Each row is a point on a landscape with many peaks, with its height.
A climber steps from a point to the highest of its 2 nearest points, and stops where none of them is higher. Distance is the straight distance between rows; heights are no part of it.
fiba h=6.86: 105,73,95,106,83,91,110,85,96,113,111,98,93,99,91,99,110,86,82,85,81,132,100
Pud h=4.90: 106,113,106,112,109,95,90,96,109,76,94,101,81,92,101,67,79,97,77,108,91,114,97
leves h=5.40: 94,94,91,92,92,109,91,102,105,103,126,88,89,117,70,101,103,79,52,77,104,107,104
vus h=3.95: 56,67,89,67,115,100,100,85,118,66,122,83,114,76,121,98,90,104,105,79,105,102,104
revo h=5.95: 98,95,101,82,91,89,84,99,89,109,114,102,95,105,103,130,97,94,91,73,104,128,83
pokit h=6.29: 77,114,93,70,106,81,82,120,109,84,129,90,97,112,110,113,83,121,127,84,114,101,110
pokuf h=4.41: 88,95,99,122,122,76,145,96,103,79,77,92,117,72,102,92,112,118,114,103,99,112,131
ludid h=2.55: 119,83,102,102,84,98,109,118,89,106,107,118,100,109,97,99,119,109,102,104,104,104,105
Dalak h=2.68: 99,108,110,114,89,122,83,87,94,161,97,96,106,101,97,135,113,49,64,91,99,91,82
dusom h=2.36: 69,91,77,70,120,118,97,90,111,78,118,83,127,81,117,123,90,110,152,105,104,93,105
Miram h=5.05: 96,94,97,129,95,90,126,105,100,99,80,93,116,72,92,103,110,98,114,104,88,116,119
Lera h=2.23: 110,105,114,105,86,119,76,100,94,147,82,111,105,93,122,118,108,66,85,99,101,76,74
tetiv h=1.42: 88,86,88,97,100,98,117,103,111,73,107,81,95,82,99,102,90,111,136,113,94,100,111
Ledi h=1.56: 122,104,122,127,106,124,94,83,89,134,98,114,76,113,103,103,107,80,80,136,95,81,80
devap h=1.15: 93,88,103,114,93,102,82,108,95,73,66,88,118,107,104,85,100,101,125,99,103,104,109
fot h=2.21: 125,112,118,97,89,93,120,81,89,101,95,106,85,111,90,89,96,109,109,103,83,82,81
fal h=2.50: 97,140,107,83,103,88,103,103,117,91,95,110,104,124,96,91,89,143,102,86,108,108,110
muda h=5.19: 72,125,83,57,102,100,79,115,119,104,109,103,106,117,106,121,80,116,121,89,113,83,95
vezus h=1.44: 81,80,83,115,107,96,103,108,93,82,119,84,85,73,104,105,87,91,106,102,101,109,115
fibi h=2.51: 122,109,109,87,99,81,117,94,79,105,98,111,103,100,96,96,100,106,132,96,95,61,85
Todu h=2.20: 112,105,99,133,115,89,114,89,95,95,110,115,84,111,105,102,95,116,94,127,103,144,114
Zug h=2.22: 120,111,96,82,93,84,109,133,92,112,105,117,110,100,85,97,114,111,102,95,109,81,101
tikiv h=3.63: 93,94,99,91,116,75,91,111,126,57,108,91,92,86,120,64,77,118,119,99,100,110,117
Naza h=2.73: 101,138,104,98,116,110,88,76,115,114,88,105,98,119,83,108,98,106,61,94,93,133,93
kur h=2.02: 110,84,113,133,98,90,138,88,109,100,86,98,91,98,79,62,110,95,80,123,78,125,114
dopu h=6.99: 107,97,116,98,92,79,98,106,80,130,97,110,94,108,89,121,107,94,102,98,93,122,74
Pato h=5.24: 106,87,95,84,99,110,83,107,83,100,114,112,94,98,122,126,104,103,101,94,120,87,91
Pemed h=3.21: 105,69,105,97,118,81,128,98,83,101,110,101,123,90,111,88,130,90,155,113,94,61,109
boko h=0.33: 128,121,116,108,94,70,113,108,105,121,74,121,112,109,128,113,113,92,141,124,103,89,94
keka h=4.30: 66,83,117,102,101,113,114,79,88,106,98,91,102,84,109,129,115,63,91,94,85,77,94
mip h=3.88: 104,98,98,118,120,68,137,106,111,74,80,99,127,83,111,83,113,106,142,127,106,99,126
nobi h=5.81: 105,75,80,118,83,95,127,91,101,106,98,87,108,76,94,100,113,100,101,82,84,124,122
guko h=4.26: 133,129,102,103,101,111,81,99,114,137,85,121,88,102,106,88,92,80,64,116,93,99,80
lel h=4.40: 108,91,90,81,101,98,98,120,87,113,106,115,116,85,121,128,114,93,136,106,112,78,92
feko h=2.81: 96,99,104,120,103,88,103,94,95,125,99,110,100,84,119,128,113,66,95,97,84,109,107
renis h=4.91: 82,91,109,103,80,125,102,84,89,124,97,91,105,103,93,134,112,72,99,96,85,89,86
Fip h=3.61: 105,111,111,75,87,109,92,96,117,73,110,111,95,108,100,63,77,141,102,92,103,94,89
luro h=5.01: 123,140,89,122,96,122,99,108,115,122,87,129,94,101,99,90,85,94,82,130,105,88,97
Bilo h=2.54: 108,87,109,98,105,87,112,81,101,64,89,105,103,103,110,55,92,117,129,106,92,79,98
Kuzav h=1.69: 79,90,90,130,107,100,87,107,88,92,107,87,85,123,90,101,94,99,98,104,104,131,122
bipa h=0.49: 116,122,101,95,96,87,100,106,108,145,67,130,104,119,130,109,101,95,116,107,106,84,85
nogik h=3.76: 94,122,88,89,77,109,95,130,105,123,94,95,93,127,80,126,96,99,118,112,107,84,99
pifip h=1.41: 98,88,102,128,85,118,90,103,99,92,76,102,105,105,96,90,100,90,105,119,95,111,103
Mev h=3.64: 125,134,107,113,113,116,73,98,101,156,72,104,102,112,82,97,104,80,54,113,101,99,77
Makif h=4.88: 110,129,93,94,85,107,100,129,118,108,74,115,120,94,95,93,90,90,133,131,104,69,94
madag h=5.29: 100,106,92,67,102,86,105,101,83,100,134,117,96,113,96,95,88,126,119,83,107,73,92
Laf h=3.84: 89,118,82,113,100,102,86,113,90,113,109,121,109,119,78,86,98,96,76,86,109,105,112
togut h=7.66: 83,120,96,83,100,86,89,114,105,87,151,86,81,114,90,102,79,137,105,73,111,97,107
Bep h=1.96: 94,109,101,115,114,91,94,98,100,87,113,104,74,127,107,97,87,116,97,109,103,124,116
nenan h=3.30: 88,133,87,100,91,110,94,109,94,130,75,109,105,137,80,113,86,109,113,99,110,86,93
Gobek h=3.65: 123,101,99,128,107,113,97,77,100,98,95,85,88,124,76,79,105,114,74,108,92,134,109
Mon h=3.20: 97,93,101,118,104,111,115,84,89,104,101,96,99,63,104,132,111,87,78,95,90,115,101
lilib h=2.25: 107,82,121,107,98,85,117,83,90,74,86,90,84,102,99,74,101,103,111,103,85,92,93
vif h=2.75: 72,54,97,92,98,112,104,89,93,71,100,57,100,59,100,107,95,98,77,73,119,108,92
samut h=4.38: 75,113,89,63,84,108,79,127,109,114,108,100,86,142,93,117,87,107,106,92,118,82,91
sanuv h=3.12: 105,126,111,117,108,100,83,95,84,172,83,110,107,104,93,116,111,70,67,94,99,99,84
tuseg h=8.19: 114,101,109,102,101,76,101,86,88,128,105,113,96,119,80,101,112,97,81,86,85,144,94
koduf h=7.37: 85,96,120,70,111,100,94,105,95,82,120,102,94,104,106,116,106,138,93,86,117,99,92
ren h=4.21: 115,107,110,117,105,108,80,95,108,73,95,86,80,125,89,61,88,123,74,101,100,123,104
fad h=3.74: 100,80,101,90,111,100,100,115,94,109,97,94,127,80,120,113,128,75,151,118,97,59,103
Pav h=2.24: 65,61,84,93,113,100,112,102,97,67,107,61,96,44,101,88,90,88,85,87,112,89,106
vut h=3.03: 104,95,105,73,106,97,97,87,112,61,116,108,110,98,112,56,82,142,133,91,101,84,95
pofo h=2.88: 101,138,102,101,102,97,103,105,103,102,77,112,105,135,99,109,93,128,118,112,117,99,103
medu h=6.31: 90,108,89,69,88,94,103,100,93,99,147,101,90,106,84,116,88,123,93,67,109,92,96
nufem h=5.76: 80,95,102,93,83,115,95,80,93,110,97,94,104,110,87,134,98,88,86,85,97,121,80
Zedod h=2.38: 94,83,108,117,117,97,111,87,94,79,80,115,115,85,124,82,113,101,102,102,99,97,111
vapib h=2.48: 114,110,93,134,113,83,108,92,90,116,108,115,91,93,106,114,103,91,91,105,92,135,113
pifi h=2.29: 111,106,103,86,98,90,97,141,96,76,101,90,107,93,83,94,106,116,113,103,116,81,106
fev h=4.55: 104,91,101,89,98,100,98,81,98,85,130,85,81,98,77,87,92,96,45,69,96,111,94
kozu h=0.68: 101,112,101,102,97,99,78,98,102,118,69,114,109,120,129,105,108,79,111,91,98,81,97
Kez h=6.13: 104,82,100,90,98,120,94,95,88,83,113,94,93,111,111,124,114,117,84,82,115,98,106
Foz h=0.90: 99,111,102,101,99,101,70,101,93,91,69,97,111,115,111,102,96,96,106,83,101,101,93
nazu h=1.78: 79,67,85,114,103,96,107,105,89,91,113,82,100,50,102,99,94,65,89,91,101,91,106
dop h=5.02: 128,122,97,87,81,109,96,111,119,83,101,105,86,95,107,97,78,119,112,115,100,96,90
duvid h=2.01: 91,77,111,108,100,127,97,86,86,94,78,117,122,87,122,103,116,94,102,103,97,84,92
Lov h=2.31: 81,137,99,91,97,101,97,90,117,100,91,107,107,120,82,95,91,117,80,73,90,122,108
tar h=5.94: 120,132,89,107,80,113,109,114,121,103,93,123,101,87,96,95,80,104,111,131,102,99,97
rari h=3.71: 81,91,110,103,110,99,113,80,87,85,89,78,104,69,110,128,102,92,109,88,84,96,97
zigo h=3.29: 88,58,102,103,92,121,109,98,96,83,99,64,92,79,84,105,109,100,62,89,105,121,98
Tugo h=4.50: 89,116,76,87,91,109,83,104,111,116,127,116,92,129,79,94,86,96,63,82,107,112,104
pepod h=3.16: 126,124,104,111,115,115,88,77,108,123,87,100,94,139,75,99,113,105,71,115,91,129,102
lubi h=3.32: 108,106,89,116,85,96,88,115,81,143,105,113,104,114,84,100,106,75,87,88,102,102,100
Bot h=2.27: 127,87,106,134,99,101,117,89,103,111,100,80,74,99,83,81,109,81,76,128,79,119,108
fik h=4.89: 73,91,98,61,113,106,98,89,110,71,120,93,115,70,116,122,92,101,87,71,108,91,94
dilu h=2.56: 133,104,97,130,89,97,114,122,110,103,103,103,81,111,82,81,107,89,87,132,94,114,113
Nesur h=6.07: 74,95,98,62,111,115,95,102,114,73,135,97,107,93,118,123,101,128,98,79,122,90,107
zete h=1.43: 90,79,85,131,109,87,94,99,88,98,109,79,75,96,102,102,94,73,85,99,91,126,115
revuv h=2.85: 124,92,104,106,93,85,123,94,89,98,92,99,114,101,107,97,122,102,147,107,93,64,107
lepa h=1.86: 139,103,124,120,90,125,78,90,87,166,90,96,89,108,108,110,116,72,75,117,97,76,75
gumeb h=2.78: 95,59,104,108,119,89,132,86,80,84,99,106,121,77,112,72,122,110,124,103,95,78,111
fuge h=1.81: 77,84,71,86,94,104,104,102,112,88,103,77,119,89,102,118,99,89,149,98,89,97,118
fuga h=1.71: 99,95,121,125,90,129,106,87,99,108,73,114,114,102,105,89,120,87,97,120,89,83,98
Dilod h=2.90: 123,89,98,109,85,108,93,117,96,123,108,114,90,120,82,91,115,88,73,115,99,117,99
rirar h=3.11: 60,71,72,67,125,108,104,82,116,76,116,84,133,67,119,93,95,91,133,92,93,94,108
mef h=4.24: 84,97,113,97,110,88,79,107,109,65,92,96,89,89,114,78,76,98,102,103,96,113,94
Butas h=4.29: 105,129,109,68,91,120,91,114,122,86,109,109,81,99,99,92,74,134,89,111,108,84,83
Domuv h=3.08: 114,114,96,81,108,82,96,124,129,64,95,99,108,93,118,79,93,115,133,111,105,89,115
nufu h=2.66: 117,116,107,93,104,76,106,142,110,77,89,107,114,108,97,78,102,110,128,129,123,76,108
fibeb h=3.87: 109,67,105,99,102,104,101,93,96,87,124,71,77,83,78,89,99,108,48,90,100,139,93

Where does a climber stop that starts at each point below?
Kuzav -> tuseg
nazu -> leves
tetiv -> koduf
fal -> togut
lepa -> tar
lilib -> tar

Call two points neighbours if one is among the 2 nearest of the other. Go from one point of each pair to the other, from neighbour to neighbour, staying as high as possible. Name the lowest point that can't be avoided.
Pud and Dilod -> Zug
Pud and tar -> nufu
koduf and togut -> fibi
tuseg and leves -> zete
tar and togut -> Lov
